Points on a hilly landscape, in no order, each with its height.
From any point a ball takes the steepest step (drop divided by distance) to one of its 5 nearest points. It stops when none of these is lower. Distance is the straight distance between rows; heights are no part of it.
(426): [ 87  57  72 117 114  76  93  91 133  91 136 105  91  99  97  70  99  87
 114  78  86 119 117 120]  h=1.32
(913): [131 109  91  53  94 119 103 102  75  75  74  71 105  96 139 127 120 102
 123 136 100 120 131  99]  h=4.47
(818): [129  78 127  72 116  95  83  97 103  54 123  64 122 109  98  99 131  76
 112 143 117 101 131 122]  h=2.95
(626): [108 121  95 119  87 103 101 117  91 113 101 108  99  97  91  90  91  96
  97  65 100  85  73 100]  h=4.53
(966): [100 178 103  93  88 143 154  91  45 110  69  86  99  85 119 140 123 110
 108 129 119 123 136  60]  h=1.55
(977): [ 69  25  99 121 107  67  99 102 139 104 144  97  95 116  97  46  87 109
 102  91  82 119 112 124]  h=1.79
(210): [108  81 106 125  96  88 102  89 109 123 129 115 107 106  98  70  82  97
  88  68  90  85  82 101]  h=6.99
(597): [ 92  72  70 115 108  86  87  82 115 100 133 106  86 103  97  77 101  97
 116  84  97 116 116 102]  h=1.84
(479): [ 61  27  80 115 120  69  96 103 151 102 149 101  90 108 104  46  69  98
  90  85  75 110 127 126]  h=1.72
(188): [129 105  94  52 101 125  88 104  89  68  84  85 113  97 124 125 104 110
 118 142  96 107 124 102]  h=4.67
(416): [ 72  39 118 129  95  86 118 111 137 113 130 106 104 117 101  52  55 106
  92  84  67  88  77 106]  h=6.19
(150): [ 73 158 125 144 102 136 124  86  90 141  30 137 110  97  78 132  78 113
  85  71  79  72  57  93]  h=2.08
(552): [116 106  87  51  92 122 101 100  74  64  83  51 129 109 128 111 115  97
 125 151 105 102 141  95]  h=4.59
(1022): [104  75  79 113  99  96  87 105 107 103 135 123 108 103  96  74 112 100
 115  76 110 107 110  98]  h=3.59
(1020): [124  68 138  61 104  85  76  89 123  53 133  69 138 131  99  97 134  72
 118 132 139 102 150 120]  h=5.42
(444): [129  80  98  91 127  78  69  94 117  68 141  60 117 110  79  81 112  75
 124 118  96  83 128 110]  h=3.73
(77): [117  75  91 101 135  65  70  93 119  72 139  66 122 100  86  75 106  72
 127 113  97  84 124 114]  h=4.01
(643): [ 87  47 113 128  82  87 114  99 134 127 134 107 114 119 114  52  76 102
  94  81  66  99  83 113]  h=5.91
(630): [ 90  51 113 129  87  78 122  94 140 120 120 104  95 108 102  71  49  89
  84  78  65  78  61 110]  h=5.38
(804): [ 64 161 109 132  97 125 114  93  82 110  27 142  91 106  92 142  95 119
  70  81  98  89  64  81]  h=5.69
(672): [ 61  12 103 107 117  70  95 107 155 130 157  99  95 123  84  47  62  96
  99  92  66  97 103 148]  h=2.33
(362): [103 123  93 119  88  93 106  89 105 112  76 129  90  91  85 111  74 102
  76  65 100  96  66 111]  h=3.89
(127): [ 91  70 106 128  93  89  99  96 111 115 126 111 110 100  92  67  90  91
 102  75  77 100 100  97]  h=5.17
(259): [ 87 104  99 131  92 113 127  72 111 137  77 126  87 102  93 102  74 107
  61  62  88 108  69 118]  h=1.80
(421): [105  97 101  74 101 126  89 105  83  85  77  99  89  77 123 140 119 103
 119 132 105 120 126  91]  h=2.04
(140): [106  83 101 126  91  80 127  87 118 118 114 109  89  92  96  82  55  83
  77  55  86  84  64 103]  h=4.23
(472): [ 88 139  86  98  94  91 112  99  92 105  55 125  85  91  97 109  90 119
  84  75 113  95  65 107]  h=3.35
(1014): [107  95  82  77 106 112  70 107  95  80 100  96 100  97 100 114 117 100
 128 119 114 109 114 105]  h=4.37
(665): [ 97  84  95 118  90  97  92 102 105 114 118 126 108  99  90  74 110  91
 102  79  93  99 103  90]  h=6.84
(441): [104 110 103 110  99 107  91 113  85 116 113 114 103  95  95 105 113  93
  97  82 106  87  86  93]  h=5.73
(25): [131  86  99  68 111 104  81 113  99  68 116  74 118 101  97 103 123  87
 114 139 101  91 121 113]  h=3.22
(404): [123  90 100  58 111 122 100 114  92  80  91  67 118  95 100 115 119  96
 128 129 105 106 133 109]  h=3.90
(650): [102 100 102  92  94 112  76 114  84 111 115 119  90  82  95 109 123 106
 117  95 106 105 106  92]  h=6.97
(326): [122  78 120  75 122  93  74  93 121  60 132  62 119 108  80  97 141  70
 116 123 119  87 140 131]  h=4.05
(17): [101 124  91 111  99  89 109 109  88 120  93 109  87 100  94 105  78  99
  86  67 113  81  65  89]  h=3.68
(504): [123 103  99  51 107 114  84 104  85  65  85  67 116 102 107 111 121  92
 121 137  89 108 136 104]  h=4.06
(310): [115  76 101 102 136  65  76  99 146  70 152  60 127 117  87  81 131  70
 114 118  95  86 121 113]  h=2.21
(663): [ 93 127 100 106  91 103 104 109  79 111  68 132  90  93  95 110  78 111
  83  76 129  80  62  95]  h=3.36
(753): [ 99 176  96  95  83 110 123 108  62 100  45 101  81  91 112 137  98 132
  90 131 109 103  95  50]  h=4.35
(920): [103 123  95 113  91 108 111 124  71 116  98 105  94  93  97 104 117 105
  97  92 113  90  75  86]  h=3.86
(109): [ 99 108 101  88  91 127  83 118  85 102 106 105 102  82 120 127 122 108
 111 117 114 101 102  84]  h=6.62
(243): [ 79 151  90 100  87 106  94 102  85 103  39 134  80 101  99 124 100 124
  80  99 109  95  71  87]  h=3.87
(857): [101 178 115  80  87 115 137 105  41 107  51  87  80  91 113 131 107 126
  92 139 117 106  99  44]  h=4.08
(819): [ 97  61  62 106 137  57  85 100 139  83 150  77  86 115  99  70  97  78
 115  99  79 100 119 117]  h=2.14
(491): [ 99 109  81 103  86  94 110  92 101 121  99 112  94 106 100  93  67  95
  79  66  99  86  65 100]  h=4.17
(324): [106 100  99 120  88  94 123 110 109 110 112 108 100  88 103  83  66  92
  84  58  94  85  77  96]  h=4.78
(700): [ 78 138  99 127  80 100 111  85  82 112  49 141  94 101  90 118  94 121
  81  72 116  91  68 104]  h=3.06
(332): [105 132 115  95  94 119 102 131  61 110  86 101  91  80 112 131 114 112
  84 119  99 105  93  77]  h=3.14
(490): [100  81  99 126  92  86 111  94 115 118 123 100 106 107  99  77  66  93
  94  67  85  84  84 108]  h=5.13
(52): [ 81  51  90 133 108  71  92  93 123 100 134 106 104 113  96  58  92  94
 112  76  82 113 117 112]  h=1.19
(5): [123  82  78 102 117  73  76  88 119  79 133  83 102  84  86  81 118  82
 125 120 110  96 116 115]  h=3.10
(81): [124  91 131  60 113 102  82 104 110  69 120  59 143 121  96 103 130  76
 127 148 109  93 141 130]  h=2.42
(689): [ 98 153 118 102  95 120 126 116  63  98  87  88  75  72 124 144 116 110
  95 129 103 110 113  65]  h=3.94
(1003): [120  95 127  51 109 102  87  94 110  49 117  62 126 134 112  89 142  80
 114 144 144  96 151 120]  h=4.68
(808): [ 57  23  97 115 121  72  90 100 166 109 157  99  92 124  99  52  65  92
  91  92  72 113 112 139]  h=2.48
(721): [134 108 112  49 115 112  99 106  79  63  99  61 124 120 110 106 126  84
 117 143 101  92 133 122]  h=4.79
(755): [ 84 166  91  97  89 106 117 101  56 102  31 115  62  93 114 130  96 126
  69 132 111 101  75  62]  h=2.23
(270): [ 74 136 105 134  92 116 119  73  94 134  44 130  90  93  88 118  91 119
  77  70  99  98  69 107]  h=1.88
(990): [110  92  83  90  99 101  76 109 105  88 106 109 104  88  90 105 115 111
 118 109 115 112 112 100]  h=5.08
(994): [ 88 145 113  91  94 107 104 125  65 103  73  94  86  89  98 133 116 122
  88 120 107 102  89  69]  h=2.13
(442): [121 119 101  67  90 130  97  95  76  81  82  76 102  94 126 133 108 119
 121 139 104 125 124  69]  h=4.07
(590): [ 97 130 117  84  87 126 103 122  66  96  85 101  91  83 120 136 131 114
  87 133 109 111 111  72]  h=4.02
(376): [ 75  48  70 114 130  67  80  97 141  99 159  92  86 109 101  58  80  91
 109  88  75 114 116 123]  h=0.68
(744): [101 133 111  94  93 111 110 132  67 116  90 110  86  77 106 107 109 106
  94 112 109  96  80  81]  h=3.25
(765): [ 67  25 102 117 101  83  99 105 131 129 143 109 104 120  94  50  68 104
  88  86  61 106 105 125]  h=3.11
(544): [ 99  79 100 108  96 105  87 115  95 111 121 113 108 101  91  92 125  93
 105  80 105  88  94  87]  h=7.37
(795): [100 163 114  96  88 109 116 132  49 103  61  91  78  80 109 135 113 130
  88 117 109 108  95  52]  h=3.34
(931): [ 99 117  92 115  89  95 119  84 118 124  76 120  78  97  94  90  56 100
  74  53 111 106  74 104]  h=4.03
(950): [107  62  74 100 130  68  76 104 124  88 144  88 101  96  89  78 103  81
 126  96  90 108 113 120]  h=2.07
(748): [ 75 137  98 122  89 101 105  83  84 110  35 147  82 102  92 122  91 115
  73  74 103 101  59 112]  h=3.18
(807): [116 124  96  58  81 139 107  92  72  87  73  70 109  92 143 137 133 114
 133 124 105 120 147  63]  h=4.74
(1004): [ 84 155  88 101  82 101 105 108  65  99  41 110  87  92 103 118  95 115
  85 100 112 100  54  74]  h=4.26
(711): [101 127 119  80  97 134 112 101  73  97  89  76 100  83 131 148 132 121
 101 122 112 125 121  70]  h=5.58
(292): [ 91 134  96 107  94 105 118  96  91 120  59 123  88  90  94 105  83 115
  84  69 110  98  53 105]  h=3.39
(828): [112 152 110  84  74 143 127  88  60  93  78  87  98  90 133 157 140 100
 107 111 114 128 133  59]  h=5.74
(868): [101  90  86 128  86 103 111  89 108 113 105 107  99 102 103  84  62  88
  91  69  93  87  72 102]  h=4.80
(275): [130  70  86  84 118  86  80  95 124  77 138  63 116  91  63  92 112  76
 128 133 101  85 129 121]  h=3.70
(943): [117  90 106  70 125  96  78 108 112  73 133  72 124 108  86  89 126  78
 115 129 117  89 122 119]  h=3.01
(885): [ 96  88  90 130  89  98 124  75 125 122  90 111  69 100 104  86  53  93
  58  62  96 107  59 119]  h=3.88
(988): [113  92  95  90 104 115  68 100  96  96 115 110 106  86  97 119 117 106
 124 113 103 109 113  89]  h=5.57
(84): [119  88  88  60 112 104  88  97  96  72 102  78 118  91  90 103 115  92
 124 137  97  98 124 125]  h=3.49
(151): [126  60 120  93 135  79  70  93 132  80 145  64 135 111  83  90 130  68
 119 119 105  92 125 112]  h=5.27
(746): [107  83  98 106 100 111  79 101  99  96 123 115 107  95  87  97 118 101
 118  87 116  99 107  96]  h=5.45
(11): [ 94  64 102 131  97  77  85  97 113 122 138 117 105 105 103  58  90 101
 100  76  82 118 109  97]  h=2.06
(159): [125  66 130  51 110  83  78  79 116  47 128  68 127 141 105  84 138  66
 119 134 154  96 160 114]  h=6.52
(37): [ 89 125 111 130  90 122 124  70 117 137  59 128  96  99  81 112  77 112
  66  57  88  96  68 108]  h=4.34
(638): [108  75  71  91 106 103  73  98 108  85 129 113  89  90  90 102 117 104
 127  98 108 111 118 100]  h=4.99
(207): [100 144  92  91  82  96 108 120  62 108  63 122  82  98  95 126 101 112
  73 102 114  83  64  97]  h=3.62
(338): [ 99 161  97  84  89  97 123 108  51 105  36 108  75  94 107 136  90 127
  84 126 107 100  81  54]  h=5.09
(261): [107  93 107 125 101 100 101 113  96 122 123 112 117 103  92  78  98  97
  89  69  95  98  87  87]  h=9.22
(503): [ 64  23 122 106 104  72 110 107 144 130 140 110 105 127  93  56  58 103
  92  90  68 109  91 132]  h=3.78
(244): [ 81 127 108 149  95 124 134  74 110 149  48 137  97  96  82 126  76 107
  74  49  79  86  61 100]  h=4.41
(585): [ 71 156 110 121  85 119 103  86  72  96  12 136  82  96  99 136 101 130
  83 105 107 105  73  83]  h=5.32
(291): [ 97  85 104 123  85  94 130  78 137 132 103 115  83  98 108  87  43  90
  76  76  63  97  60 131]  h=4.19

Where does a ball stop that starts at each point below?
(626): (270)
(650): (81)
(868): (270)
(988): (81)
(188): (81)
(665): (376)
(544): (376)
(746): (376)
(552): (81)
